Points on a hilly landscape, in no order, each with its height.
From any point a ball rolls to the lowest of the 2 points nearest to it. It stops when none of these is lower. Distance is the straight distance between rows; heights are no part of it.
J_702 (h 8.65): [139 166 123 120  80  78 144  73 100 125 115 171 146 187 137  90 101 120
 130 158 113 176 143 123  98  77  88  95 137 152  99 112 191 142 118 100
 130 147 130 126 122 164 125 122 152 144 186 140 136  94 116 142  59 159
 102 139 119  52  42 170  84]
J_663 (h 5.22): [169 129 155 139 114 125 169 156 143  94  88 193 130 142  58  93 129 162
 165 146 167 149 128 173 148 114  81 205 112 118 120 125  94 128 141 128
 119 108 156 180 121 100 185 146 141 144 119 124  82  63 115 124 120 152
 186 173 158 164 154 115 131]
J_337 (h 5.06): [126  96  97 109 170 119 163 119 104 118 136  57 109  84 158 128 171 108
  94 100  54 140 115 163 118 148 182 106 173 141 130 113 123 135 110 156
 156 143 124 108 171 142 138 105 109  59 106 109 118 170  83 141 165 131
 107 113  94 137 113 139 133]
J_901 (h 2.49): [118 157 102 159  87 104  70  82 145 161 200 105 153 142 195 157 118  94
  98 140 169 123 125  87 135 157 160 115 116 158 143 115 168 105 139 108
 115 149 113 110  97 151 100 148 132 152 129 138 175 154 139 168 106 131
  74  93 145  75 113 140 123]
J_484 (h 7.72): [134  79 193 130 120 121 103 104 134 144 108 139 133 104 128  77 113 118
 141 117 123  83 135 131 131 136 118 121  74 140  91 175 119 131 106 141
 130 108 165 130 149  84 108 172 102 162 156 161 131 129 143 157 145  65
 170 110 105 101 145 102 115]
J_868 (h 2.50): [113 137 129 122 115  78  86  81 117 145 125 113 166 145 133  58 112 174
 129 163  69 171 153 137 104 111 130  62 152 149  77 115 112 157 141 150
 131  97 170 109 129 131 135 178 140 123 156 119 110 139 120 131 105 143
  87 149 124  98  72 146 115]
J_934 (h 8.10): [159  67 166 154 131 109 181 110 212 105 100 144 103 119 146  93 131 137
  95 124 147  94  71 178 147 164 145 178  98 145 129 134  88 165  80 170
  80 147 164 162 147 104 151 199 127 136 154 153 122 134 140 144 132  92
 135 154  65 137 166 116 128]
J_343 (h 3.94): [111 134 147  92 124 156 145 105 120 136 118 158 143  98 109 124 163  82
 186 121  70 122 194 160  97  86  80 113 180 172 124 162 111 161 179 134
 145 150 191 125 152 144 128 186  96 126 131 121  70 128  88 125 142 139
 116 114 100 114  94 144 129]
J_8 (h 7.85): [ 78 201 126 126  97 104 121  99  75  83 184 172 143 130 121 102 118 156
 141 117 153 143  74 123 104 129 108 128 150 119 112 145 141  90 157  75
 186 121 100 123 101 190 150 102 154  83 144 117  97 154 124 156 102 174
 148 123 192 118  71 155 151]
J_910 (h 1.04): [112 164 117 142 117 100  92 122 151 124 158 114 162 151 145 101 107 155
  96 159 128 121  90 115 118 160 134 119 116 119 119 141 124 142 138 119
 120 117 124 122  87 132 128 149 162 120 128 110 133 159 153 130 103 142
  95 149 151 127 123 136 135]
J_937 (h 6.16): [149  96 131 163 113 121 154 105 134 137 133 116 132 178 152 143 118 123
  88 124 187 101  97 134 161 150 178 135  82 132 121 101 141 106  64 114
 115 146  99 151 147 109 109  97 131 166 132 141 180  81 160 135 102  75
 157 138 114  83 151 113  81]
J_57 (h 5.98): [127 124  91 178 147 114  78 135 141 131 180  63 142 118 151 139 158 151
 111 133 171 176 109 156 148 158 182 143 165 119 139  68  79 115 156 157
 112 129 136 102 126 119 163 145 142  93  87 110 154 163 103 136 155 134
 128 136 145 157 108 123 153]
J_636 (h 3.73): [ 72 110 154 144  92 189 109 116 149 184 177 109 174 107 147 172 148  77
 151 137 193  48 129 140 124 136 148 126 153 158 137 163  99 145 127 114
 122 168 146 104 140 170  92 143 111 158 118 111 116 154 138 161 136  57
  99 105 126 112 165 133 125]
J_561 (h 7.31): [117  88 145 125 124 157  89 169  69 162  66 139 111 118  85 134 111 167
 144 121 119 116 196 108 134  92 129  98  89 114 106 128 123 101 102 117
 139  82 138 122 139  97  92  84 121 177 146 141 150  89 175 114 138  76
 188 117 118 145 156  90 103]
J_315 (h 5.42): [140 133 158 140 137 143 143 167 182 107 107 135 136 167 102  87  98 178
 109 147 151  92  73 135 141 157 132 125  74  77 117 146 106 138  82 131
 126  98  98 149 112  99 140 131 154 142 135  95 136 107 186 112 127 112
 135 187 153 177 189 124 122]
J_645 (h 4.65): [173 126 127 121 181 114 137 147 107  95 139 134 110 115 106 146 138 105
 175 107 163 207 132  99 176 132 126 154 103  73 154  93 155  70 153 138
 149  97  90 132 139  79 151 100 100 112  91 156 133  86  88 110 141 161
 181  99 173 140 134 138 140]
J_193 (h 3.38): [ 93 137  95 100 116 192 119 170 108 163  90 134 111 167 112 190  96 169
 117 144 128 104 180  71 126  97 160  73 125 111 156 108 143 121 104 110
 128 116  83  99 134 142  72  52 139 173 134 103 169  94 204  87 100  99
 105 135 121 159 147 120  93]
J_439 (h 8.50): [144 148 120 118 118  95 179  97  93 110 100 151 133 188 122 105 102 128
 127 142 115 187 125 138 124  92 113 105 130 124 129  88 195 134 104 117
 142 139  94 142 144 130 132  90 148 123 169 132 137  77 112 117  59 158
 127 144 125  77  66 160  76]
J_490 (h 3.79): [109 156 128 118 105 162 137 170 149 113 106 158 128 111  90 133 148 132
 139 144 112  68 111 157  98 115  80 200 170 144 142 187  75 190 160 118
 102 157 185 145  80 175 140 141 167 116 100 120  76 156 117 109 143 136
 112 171 110 179 149 122 173]
J_221 (h 3.56): [118 132 181 109 138  80 144  94 174 109 112 135 158 151 112   6  92 183
 125 141 100 114  79 147 118 157 114  82  98 111  76 161 121 171  94 145
 135  90 137 142 146  90 156 197 133  99 167 118  92 140 132 133 118 142
 125 171 153 127 132 140 109]
J_590 (h 3.17): [132 170  73 133 140 116  86 182 127 113 117 137 100 173 117 166  83 173
 109 140 141 180 135  66 145 139 114 128 101  83 163  92 182 114 148 110
 113  96  66 122  73 117 116 106 153 136 116 138 191 131 176  84  91 201
 124 143 160 151 130 122 129]
J_524 (h 7.07): [122  98 120 151 133 149  60 165  76 167 121 107 121 106 108 155 122 161
 141 119 175 141 185 119 162 119 177 122 112 103 123 102 103  79 129 113
 134  84 125 114 140 105 102  84 120 157 124 138 181 104 166 128 145  88
 201  97 153 149 136  88 124]
J_843 (h 4.62): [139 126 145 138 111  94 142 155 148  74  96 157  96 124  83  75 126 213
  96 118 115 110  87 165 120 140 110 164 129 118  92 165  57 151 115 111
 132 103 171 166  82 152 176 136 175  92 150 120  87 116 137 108 162 155
 173 199 148 181 138  97 158]
J_127 (h 7.94): [138 126 152 132 129  72 142  94 113  75 146 147  93  93 129  74 138 120
  98  88  94  87  64 149 101 159 121 164 112 134  69 188 118 118 115  93
 153 135 148 147 120 148 148 128 120  89 150 148 107 158 113 152 145 113
 180 130 132  99 111 121 162]
J_936 (h 8.29): [109 155 118 141 109 118 199  82  71 107 144 135 144 179 123 118 123 125
 117 125 179 174  86 174 137 102 167 128 150 120 135  82 168 106 102  95
 164 143  74 144 158 149 145  61 146 110 158 120 141  88 112 146  56 134
 138 141 150  87  55 165  87]
J_487 (h 2.56): [138 150  74 117 160 133 132 177 115 114  96 113  90 159  98 172  99 167
 108 131 114 199 155  97 148 111 144 138 138  84 176  71 159 128 147 122
 118 102  82 121 105 109 139  74 157 117 123 130 168 121 142  68 104 185
 120 144 136 156 109 124 127]
J_684 (h 8.86): [120 102 111 139 135  87 177 104 119 111 113  91 126 157 143  88 122 156
  55 125  81 119  87 161 126 156 177 108 117 134  90 111 132 135  66 127
 138 129 111 148 147 128 145 108 150 101 149 107 130 133 134 126 106 115
 121 159 104 103 123 134 104]
J_216 (h 4.61): [131 180 110 162  91  93  99 138 138  86 174 153 128 109 119 127 143 139
 113 135 185 124  73 149 115 145  96 217 144 132 138 147  88 131 180  91
 113 143 157 153  61 172 159 139 168 100 105 138 105 159 107 138 130 164
 148 157 170 145  99 115 167]
J_217 (h 7.00): [118 104 168 131 153  95  84  86 110 126 173  92 128  79 163  79 143  92
 136  86 107 104 103 124 123 172 157 102  95 122  93 168 138  91 128 130
 163 123 130 105 153 109 117 151  95 109 141 136 136 171 118 173 166  97
 159  76 144 101 127 133 144]
J_959 (h 7.51): [195 121 132 139 165  48 149 120 122  69 121 166  81 137 119  99 112 121
 105  98 123 147  94 108 144 146  87 159  61  93  89 143 159  90 103  86
 127  95 106 190  99  99 135 120 111 138 141 187 150 104 133 104 119 151
 197 135 138  92 140 114 129]
J_855 (h 8.12): [107 102 147 148 115  94 157  80 142 105 151 122 110 102 160  81 148 107
  82 107 113  66  49 171 105 172 159 168 125 162  90 178 104 138  86 116
 124 164 160 138 138 151 135 148 133  96 152 144 115 184 119 176 132  79
 135 126  91 100 125 122 150]
J_769 (h 4.47): [135 162 159  86 171 110 125 130 178 124 128 141 158 153 128  85  91 114
 163 138  91 156 101  83 135 151  78  93  99  88 161 142 184 162 143 155
 139 113  97 112 138  83 123 181 119 119 121 117 116 144 125 115 127 187
  88 123 154 152 157 155 119]
J_969 (h 3.23): [126 122  92 106 166 153 141 202 140 128  54 105 105 172  85 150 105 189
  98 149  76 147 167 107 138 112 143 104 133  94 148  88 128 156 114 152
 109 109 101 123 118 106 135  80 166 128 126 100 140 111 161  52 122 147
  97 176 107 186 145 118 113]
J_996 (h 3.15): [159 129  79  88 162 127 147 149 142 131 118  77  95 105 150 199 132  90
 123 109  70 176 167  86 138 127 130 101 151 109 188  82 161 126 151 155
 118 142  81 107 142 112 120  92 106 100 102 134 139 144  90  95 167 170
  87 100 117 147 140 127 134]
J_798 (h 4.70): [107 110 118  97 164 165 168 135 118 140 131  65 129  95 162 141 162  96
 132 102  55 114 132 145 115 147 169  77 173 116 134 139 122 141 118 164
 165 144  83  84 182 143 120  99 110  76 120  80 109 159 103 142 175 119
  95  97 112 176 137 148 131]
J_363 (h 7.40): [ 60 170 137 109 129 163  88 128  86 121 176 150 110  80 147 130 126 106
 146  94  96  92 117  84  76 118  99  86 115 134 109 201 160  67 152  91
 192 119 106  99 109 190 102 104 115 126 143 105 118 179 160 160 146 142
 127  83 158 149 121 166 166]
J_423 (h 6.85): [187  98  93 119 180  81 168 118 114  93 126  90  98 117 129 140 156 109
 111 105 112 226 128 142 154 129 144 134 128 116 149  44 156 117 118 160
 124 123 116 143 155  82 165 113  86  79  88 158 133 109  62 109 136 166
 125 122 118 109 108 123 110]
J_704 (h 5.41): [130 105  79 132 161 115 132 144  93 106 128  72  77  84 141 161 173 139
  82 108  99 156 124 167 130 135 187 153 182 144 133 106 103 117 117 132
 119 140 139 126 129 146 148  79 133  78 103 132 143 165  95 119 145 121
 132 146  90 128 105 112 163]
J_453 (h 3.02): [131 128 151 118 136  81 130  94 111 107 104 136 143 147  98  45 110 169
 137 138  79 156 126 154 116 120 115  84 121 121  74 122 131 138 120 145
 153 103 145 138 145 113 146 153 127 104 154 124 101 112 115 121 116 149
 152 158 139 103  95 136 104]
J_292 (h 7.73): [174 132 138 127 165  28 165 100 138  55 142 162  78 118 142  75 116 115
  81  80  93 109  53 121 123 177  98 161  84 109  79 181 156 109  94  67
 138 117 101 184 109 131 140 130 109  94 146 176 135 146 130 127 128 151
 179 126 140  91 140 123 148]
J_825 (h 7.91): [162  86 180 135 137  92 142 108 192 110 117 144 104 107 151  66 122 115
 125 115 135  96  85 141 144 164 126 162  72 126 116 162 110 138 107 157
 105 117 157 148 145  79 138 191 110 146 148 172 122 140 131 143 144  94
 159 122  94 121 157 112 132]
J_432 (h 2.75): [ 73 130 114 113 112 155  89 137 155 162 132 101 149 123 155 144 135 126
  98 158  89  59 134 113 100 142 153 103 161 149 126 180 102 176 129 126
 108 148 163 106  92 174 104 146 157 134 135 104 118 188 158 125 124  95
  41 136  93 141 151 134 153]
J_471 (h 1.81): [139 162 122 149 126 105  80 119 171 130 172 118 148 143 165 137 110 102
 116 142 157 126 105  86 143 167 122 135  96 121 158 130 164 124 151 126
 107 135 115 120  97 112 113 156 132 138 115 131 158 153 138 136 121 152
 104 105 148 118 135 132 128]
J_209 (h 1.90): [180 107 163 111 142 117 127 103 127 134 138 141 118  96 132 134 127  61
 171 102 140 120 152  93 149 127 100 135  76 130 139 136 169  96 144 140
 117 140 141 136 148  74 103 141  81 154 117 174 120 101  93 137 156 119
 158  69 125  87 149 129 122]
J_690 (h 1.96): [124 140 122  94 107 209 140 164 156 182  92 145 143 151 128 211 109 108
 158 153 122 105 207  83 123  71  83  93 158 134 179 123 146 165 152 147
 106 159 113 116 120 133  85 118 128 175 125 108 125 108 142  94 128 134
  73 114 106 154 149 130 112]
J_847 (h 4.76): [131 109 158 133 103 149 168 120 128 126  86 183 156 127  69  96 149 136
 175 141 142 116 153 199 123 102  87 190 148 170 114 136  85 163 136 125
 114 139 184 165 145 113 163 173 125 145 127 126  76  95 113 149 125 115
 175 159 104 118 136 115 117]
J_130 (h 7.29): [200 110 124 149 137  33 145  87 115  66 129 166  87 132 108  83 133 128
  96 101 123 187 111 151 141 121 106 169  99 134  80  99 130 101 112 102
 118 110 156 183 119 106 157 143  97 114 136 183 130  96  88 106 122 138
 196 149 131  72  90 108 135]
J_469 (h 3.11): [ 92 126 119 134  99 152  70  94 152 191 189  88 154 108 192 182 134  85
 114 129 162  71 144  85 128 145 173  92 129 155 139 143 133 102 132 118
 112 166 129 105 125 168  82 136 104 154 125 127 159 160 151 163 138  89
  80  76 136  99 148 132 130]
J_577 (h 5.44): [177 126 142 159 140 133 149 189 157 103  98 161 130 161  70 114 114 169
 148 154 202 174 123 144 171 125 113 187  98  79 143  92 110 113 137 148
 117  94 119 165 119  80 174 120 150 157 113 119 118  62 129 103 117 152
 171 167 171 179 159 119 127]
J_985 (h 3.29): [ 70 136 138  94 110 181 148 150 137 133 102 144 139 123 117 137 142 118
 118 152  79  43 130 141  83 108  97 138 174 156 123 202 110 192 131 113
 120 170 172 130  98 186 109 128 162 125 134 105  80 169 135 117 119 112
  72 155  80 144 139 143 151]
J_366 (h 3.07): [102 180 100 160  77 144  72 103 110 168 199 128 145 145 175 177 118 102
 138 136 204 142 144  88 134 123 154  97 122 143 156 106 175  64 153  93
 146 128  87 102 108 173 104 108 129 159 133 137 185 136 148 161 104 142
 107  88 168  95  96 140 132]
J_780 (h 7.09): [193  91 102 136 157  69 157 116 104  70 127 127  69 101 113 133 169 112
  89  92 115 197 125 167 147 118 141 176 121 144 114  83 124 100 111 124
 119 125 156 164 135 100 159 112  89  95 103 178 129 107  75 104 139 131
 170 144 103  94  98  97 154]
J_580 (h 8.81): [ 97 171 139 113  77 111 135  67 122 142 140 164 167 163 154  86 105 108
 119 160 100 111 129 121  87 106  98  94 146 163  98 157 161 152 123  98
 132 151 150 120 108 182 112 151 149 147 180 125  97 135 132 154  73 137
  59 128 116  71  72 168 108]
J_571 (h 2.78): [114 129 103 107  91 180  93 161 113 186  83 143 132 164 130 203  99 147
 120 164 126 111 222  63 131  74 121  78 131 142 153 109 150 138 121 118
  94 126 126 120 113 152  67  84 138 191 137 131 166  93 180  92 101 113
  94 124 100 123 137 112  94]
J_744 (h 5.76): [144  82 128 142 134 148 192 130 121 118 110 115 107 134 133 162 149 110
  94 105 144  95  91 157 148 136 165 177 120 139 126 131 133 114  70 126
 124 166 112 151 146 122 134  77 130 139 123 142 143 103 131 140 131  83
 155 135  78 108 151 117 125]
J_407 (h 8.08): [ 84 162 138 135 104 126 165  77  53  94 176 144 147 137 128 104 136 124
 137 114 174 153  80 169 124 113 160 127 156 117 114 116 140  77 128  84
 191 131  89 129 153 169 142  70 139 102 152 119 117 119 110 161  90 122
 164 118 166  97  57 163 117]
J_267 (h 1.77): [169 138 131 109 139 171 130 150 192 163 128 122 128  97 138 206 130  62
 172 122 149 100 172  81 146 113  84 156 135 126 194 135 137 146 184 165
  73 177 138 123 125  97 110 154  97 152  84 140 117 127  95 114 160 141
  86  81 122 149 178 132 153]
J_904 (h 4.27): [112 127 124  87 175 184 164 167 142 132 104  93 127 124 129 149 133 117
 158 109  69 110 137 111 125 138 141  78 147  89 146 133 134 140 117 170
 165 127  62  82 164 117 108  88 119 105 113  74 112 134 143 115 171 127
  95 112 131 202 165 151 125]
J_634 (h 4.99): [118 133 101 172  93 112 101 133 146 127 155 123 137 123 142 147 148 137
  83 157 172 111  90 159 118 134 126 197 160 163 132 130  79 157 149 107
  83 166 180 149  78 169 133 145 171 140 111 137 124 171 126 133 119 119
 114 159 112 126 114 109 151]
J_239 (h 3.33): [102 122 149 127 110 212 129 159 128 168 139 132 146  95 125 195 149  81
 163 119 168  49 155 124 127 107 112 142 144 141 149 173 117 130 133 124
 130 167 132 115 132 161  96 103 120 157 113 113 113 130 139 146 154  83
 127  91 122 147 179 128 139]
J_508 (h 1.03): [168 112 161  92 133 172 134 144 170 171 105 146 131  96 127 178 118  63
 188 121 155  80 192  75 146 102  75 140  96 131 169 153 155 126 166 153
  72 161 143 140 146  82  90 147  81 184 107 155 113  99 111 128 154 120
 118  76 119 119 189 127 121]
J_968 (h 2.45): [182 137 106 114 164 133 141 146 192 140 134  91 124 102 147 193 138  71
 159 117 125 159 147  82 149 143  99 146 138 107 198  96 149 151 184 178
  88 156 109 107 135  80 134 152  92 115  74 132 124 137  75 106 165 176
  71  89 136 156 163 138 148]
J_276 (h 5.69): [143 118  81 146 151 112  83 161 115 124 139  89 101  87 116 158 161 154
 115 130 119 180 154 154 137 123 151 158 176 140 141  92  74 126 165 143
 112 125 170 120 116 127 153 126 139  98  97 135 138 154  96 102 150 137
 143 141 115 150  97 105 164]
J_861 (h 1.89): [ 95 196  90 117 112  86 103 139 138 108 137 151 135 162 148 108  80 184
  80 151  96 118  91  69  89 157  87 107 120 123 103 162 160 149 133  79
 123 107  95 120  45 170 121 138 179 109 144 117 122 172 180 123  82 204
  70 160 160 133 118 143 144]
J_194 (h 3.47): [ 94 155 132  88 108 172 117 120 136 181 130 140 143 120 138 148 126 100
 178 147  69 146 211 116  88  70  77  70 192 161 138 157 123 151 186 152
 139 131 163 109 121 160 112 181 120 152 145 101 103 140 107 109 135 163
  67 110 104 139  90 134 134]
J_951 (h 6.84): [113  69 134 172 109 156  60 158  93 179 133  98 133  91 130 166 149 142
 126 120 181 102 160 136 151 131 166 148 122 137 116 128  86 100 106 113
 120 112 148 118 137 136 108 101 116 166 118 140 168 125 169 155 164  49
 199 110 135 132 162  72 138]
J_226 (h 3.22): [ 89 107 108 128 114 125  66 117 165 180 161  68 144 107 189 155 140 113
  92 138 118  69 138 103 125 169 192 101 142 156 129 160 103 153 122 138
  91 151 157 101 112 153  95 159 129 135 119 118 152 190 154 146 145  78
  55 103 104 120 159 123 148]
J_32 (h 4.00): [143 147 163 112 167  58 121 115 200 111 122 134 151 152 127  29  88 153
 125 147 103 159  77 116 140 172  92 102  86  95 121 141 147 175 125 152
 109  99 134 139 132  77 156 211 127 108 139 132 117 149 117 116 117 174
 109 156 159 134 143 139 115]
J_341 (h 6.78): [113  91 172 134 166 136 115 109 108 121 136  82 128  67 124  77 168 113
 167  86  88 117 107 167 106 162 156 113 133 122  89 161  89 117 137 161
 182 111 145  97 171 107 151 163 101  78 121 122 113 155  98 166 185  98
 167 105 142 150 133 134 161]
J_697 (h 6.27): [153  97 129 125 173 150 162 169 104  84 102 119  87  65  76 118 185 129
 172  86 107 164 129 176 133 131 150 181 147 107 111 128  83 103 151 156
 167  92 141 120 159 118 184 106 104  67  94 135  98 112  75 125 172 124
 188 137 146 184 142 123 183]
J_533 (h 8.69): [147 104 102 130 132  87 202  97 106 115  84 117 116 188 134 105 120 147
  58 137  91 154 120 158 135 115 149 114 126 151 110  73 165 147  64 130
 117 140 113 163 152 118 140  98 147 119 152 123 143  95 109 107  76 135
 108 164  85  74  93 142  69]
J_826 (h 6.28): [158  95 104 163 158 109 118 108 146 144 153  58 146 133 146 126 147 144
 118 132 148 192 126 161 148 143 170 108 153 130 138  28  99 143 133 196
 105 127 139 111 168  85 160 175 107  88  92 109 142 135  80 136 147 150
  95 120 123 137 116 123  96]
J_950 (h 7.21): [101 139 158 121 129 135  83 103  98 131 171 133 127  90 147 118 129  90
 137 106 105  85 129 107 105 126 116  98 107 139 104 183 154  86 144 107
 168 133 139 110 126 149  99 130 114 134 149 124 120 159 135 160 142 116
 133  82 140 108 120 143 145]
J_699 (h 4.18): [159 141 105 118 151  99  85 130  95 119 160 123  99 113 137 172 116 102
 149  96 152 193 161  70 164 132 125 115  97  89 156  90 188  55 152 119
 132 105  78 122 118 101 107  93  99 134 112 175 183 117 117 115 143 168
 166  83 160 103 124 122 135]
J_851 (h 5.38): [125  77 118 152 114 147 138 149 132 136 113 117 116 116 131 164 153 133
  90 139 136  86 107 160 133 134 151 183 149 164 124 143  91 159  98 131
  93 163 163 146 116 157 123 113 149 149 121 141 134 142 140 122 142  81
 141 147  68 119 150  97 146]
J_403 (h 2.64): [ 91 188  74 111 115 146  95 175 128 123 123 148 113 169 137 153  86 171
 110 149 100 135 132  49 103 129  98  90 115 112 154 133 186 126 143 102
 137 107  71 101  68 155 104 110 156 143 121 105 157 164 195  97  88 198
  72 141 148 160 140 144 143]
J_465 (h 5.31): [127  96 118 139 116 141 115 127 152 173 102 101 160 155 133 146 128 143
 119 163 128 131 171 133 132 109 139 109 156 161 132  94 105 189 126 166
  81 145 160 124 134 105 119 169 136 152 121 117 128 118 125 108 122 109
  85 148  81 112 128 118  96]
J_305 (h 4.35): [119 131 168  99 106 134 144 100 101 120  88 189 159 113  73  69 154 130
 195 128  80 120 185 186 106  85  75 139 158 166  95 158  96 163 162 117
 145 124 196 145 153 119 147 190  95 121 140 119  65 107 103 145 138 133
 162 149 121 107 101 129 117]
J_350 (h 5.97): [149 121 115 147 149 112  85 149  89 104 158 120 100  60 100 129 173 122
 148  99 144 180 139 166 143 126 141 187 152 127 124 115  79  82 169 118
 147 106 168 128 129 120 163 119 115  89  93 149 124 133  85 129 164 120
 197 113 157 148 106 107 186]
J_911 (h 3.69): [129 188 114 155  92 169 105 136 114 146 171 161 134 138 142 204 118  86
 145 132 222 130 148  90 144  99  97 161 117 131 195 115 180  78 166  94
 134 148  99 122 101 154 112  94 132 162 111 139 158 115 129 142 108 153
 132  91 158 118 116 138 134]
J_882 (h 4.75): [129 167 144 170  79 153 161 125 125 122 137 186 160 170 118 150 120  95
 124 157 234  83  88 141 135 109  89 197  96 137 151 132 151 125 120  78
 121 164 120 161 108 149 118  98 152 174 122 145 122  89 137 142  73 111
 146 143 132 104 134 134  95]
J_211 (h 5.03): [145 140 149 147 112 111 155 156 187  88  99 145 131 168 103  82 101 209
  83 153 150 105  72 154 126 149 111 142 107 100 111 141  82 170  97 117
 101 112 132 171  88 125 168 143 190 130 150 102 107 109 163  97 123 154
 126 212 151 177 156 114 129]
J_757 (h 3.75): [170 137  97 117 132 111 112 108 131 153 147  99 112 120 162 184 117  93
 147 110 130 205 177  71 155 116 122  91 124 112 182  64 185  88 162 148
 108 132  84 116 136  95 107 109  96 139 115 158 174 117  95 111 148 168
 119  82 147  97 116 125 118]
J_48 (h 6.51): [127  78 151 159 103 150  94 130 135 174 129 107 147 150 130 137 120 150
 112 144 183  89 126 128 156 147 183 109  92 129 112 115  95 120  76 126
 121 116 121 122 145 115 105 121 119 178 124 126 172  87 190 144 131  40
 159 147 129 108 168  93  90]
J_695 (h 8.30): [103 111 145 111 106 102 159  86 128 120 119 158 117 125 161  95 133 104
  68 131  83  42 107 136  94 132 122 149 133 175  84 188 129 161  89  94
 105 166 179 144 123 167 112 139 134 136 168 153 110 168 132 145 103  86
 104 129  63  64 110 134 132]
J_527 (h 3.04): [ 93 146 117 104  97 145  79 116 127 190 124 114 158 142 148 125 116 147
 146 169  70 161 202 105 100  87 118  45 178 153 115 130 113 154 158 148
 131 102 162  93 109 151 108 171 144 155 157 107 122 146 141 112 117 138
  52 121 106 131  90 137 130]
J_189 (h 4.21): [149 163 121 126 122 115 129 169 149  76 116 164 106 112  92 112 138 153
 127 129 124 112  87 142 115 130  81 204 136 125 131 168  85 151 156 110
 108 128 168 159  71 151 161 131 164 101 107 132  90 132 123 105 148 167
 152 174 149 176 135 113 172]
J_552 (h 7.52): [118  99 188 129 113 138  77 140  73 149  77 166 116 103  99  93 113 143
 142 121 112  79 174 115 106  99  74 118  63 134  83 182 128 107 105 101
 151  78 161 134 124 104  94 128 108 184 159 146 130 108 175 150 145  74
 195 114 123 129 161  93 125]
J_152 (h 4.80): [114 155 139  81 161 151 154 131 152 141 141 120 157 148 145 114 104 100
 179 126  80 173 123  95 119 139 103  53 135  93 160 128 170 138 141 168
 174 113  53  84 173 112 116 145 107 115 126  82 112 135 121 129 154 176
  86  95 160 172 138 156 117]
J_754 (h 6.58): [171 123 108 135 174 105 152 110 135 100 139 102 137 122 116 105 157 126
 153 120 112 221 120 165 138 138 123 120 152 119 144  52 131 147 154 185
 136 116 132 126 172  92 188 175  87  71  92 124 111 120  55 123 138 191
 105 124 143 139  97 142 103]
J_303 (h 3.77): [101 149  96  86 169 175 126 196 139 129  91 107 113 135 106 153 119 169
 145 134  58 141 162 100 113 111 126  82 163  90 155 122 118 152 141 163
 150 106  92  84 124 124 119  91 148 109 116  78 127 149 152  75 148 154
  88 139 124 219 143 138 144]
J_965 (h 2.67): [117 145 141 117 107 201 140 161 144 152 111 156 156 149 110 182 124 102
 147 154 155  69 156 112 122  94  86 146 136 134 168 154 138 157 138 124
 113 159 130 130 112 136 100 117 140 171 112 112 110 111 147 115 118 116
  92 126 104 145 163 132 118]
J_866 (h 4.26): [138 162 131 169 104 145 115 151 111 117 159 165 138 123 122 162 136 100
 139 135 225 108 105 134 146 127 103 208 107 118 156 136 132  89 148  94
 130 142 124 148 107 136 132  98 142 156 100 142 129 112 130 148 119 118
 170 115 150 136 140 126 137]
J_665 (h 4.95): [111  98 127 130 110 156 135 116 107 167 109 115 165 156 124 137 124 149
 144 152 127 132 169 151 131  99 163  76 157 153 113  94 119 151 101 147
 131 132 128 119 162 124 112 121 134 154 149 111 124  93 138 122 108  90
 117 141 101 103 110 127  76]
J_447 (h 5.05): [154 150 134 141 166 126 133 170 111  91 131 159 122 144  79 122 116 152
 166 129 198 195 105 121 173 128 120 183 101  62 148  96 131  81 151 126
 148  84  95 149 120 100 170  97 134 120  99 126 131  83 119 111 112 165
 197 126 198 169 139 138 144]
J_630 (h 4.43): [ 95 131 116 111  90 171 149 103 100 185 130 123 152 180 149 152 105 126
 152 156 146 128 153 120 126 109 183  38 146 132 132 100 141 117  92 119
 152 133  71  89 172 157  90  78 125 167 161  96 150  66 169 141  84  72
  92 134 135 102 106 145  56]
J_364 (h 3.95): [ 82 154 108 102 114 179 131 134  93 165 126 137 131 177 126 140  92 161
 148 144 131 146 153  88 117 107 176  37 129 104 141 108 145 101 105 112
 166  94  58  82 152 147  83  59 127 161 159  87 165  85 196 114  91 102
 110 123 151 151 117 141  81]
J_454 (h 8.33): [154  70 154 148 140 108 185  74 160 116 105 134 128 139 125  81 142 131
 118 130 135 133 100 199 127 147 147 142 115 169 113  85  94 163  86 184
  91 143 177 158 179  87 162 220 102 106 140 136 113 126  98 158 131 119
 125 142  72  94 125 116  99]
J_145 (h 6.50): [129  80 157 136 168 182 149 165  90 131  94  98 115  60  97 128 185 127
 190  80 121 124 150 175 125 133 163 156 155 117 108 136  73 105 136 165
 180  99 131  95 174 118 161 116 107  92 111 119 111 119  94 152 184  83
 196 108 145 188 153 119 170]
J_259 (h 7.63): [ 53 175 120 133 111 137  96 123  71  96 190 125 131  99 144 119 138 142
 119 103 143  93  78 123  99 154 154 118 138 113  96 170 121  68 141  76
 180 115  91 103 101 195 125  87 152  90 132 110 121 180 155 171 124 131
 141 116 176 141 104 157 173]
J_751 (h 8.53): [139  46 152 131 122 124 171  76 146 151 116 125 121 123 162 133 141  90
 116 118 144  95 120 158 133 136 153 144 124 190 124 108 111 158  81 173
  69 175 168 143 180 100 110 190  91 129 138 156 122 139 108 163 140  74
 123 100  49  56 144 104 104]

For each start below, name the point where the ball stops.
J_577 | J_508
J_663 | J_868
J_780 | J_487
J_697 | J_487
J_407 | J_487
J_866 | J_910
J_665 | J_690
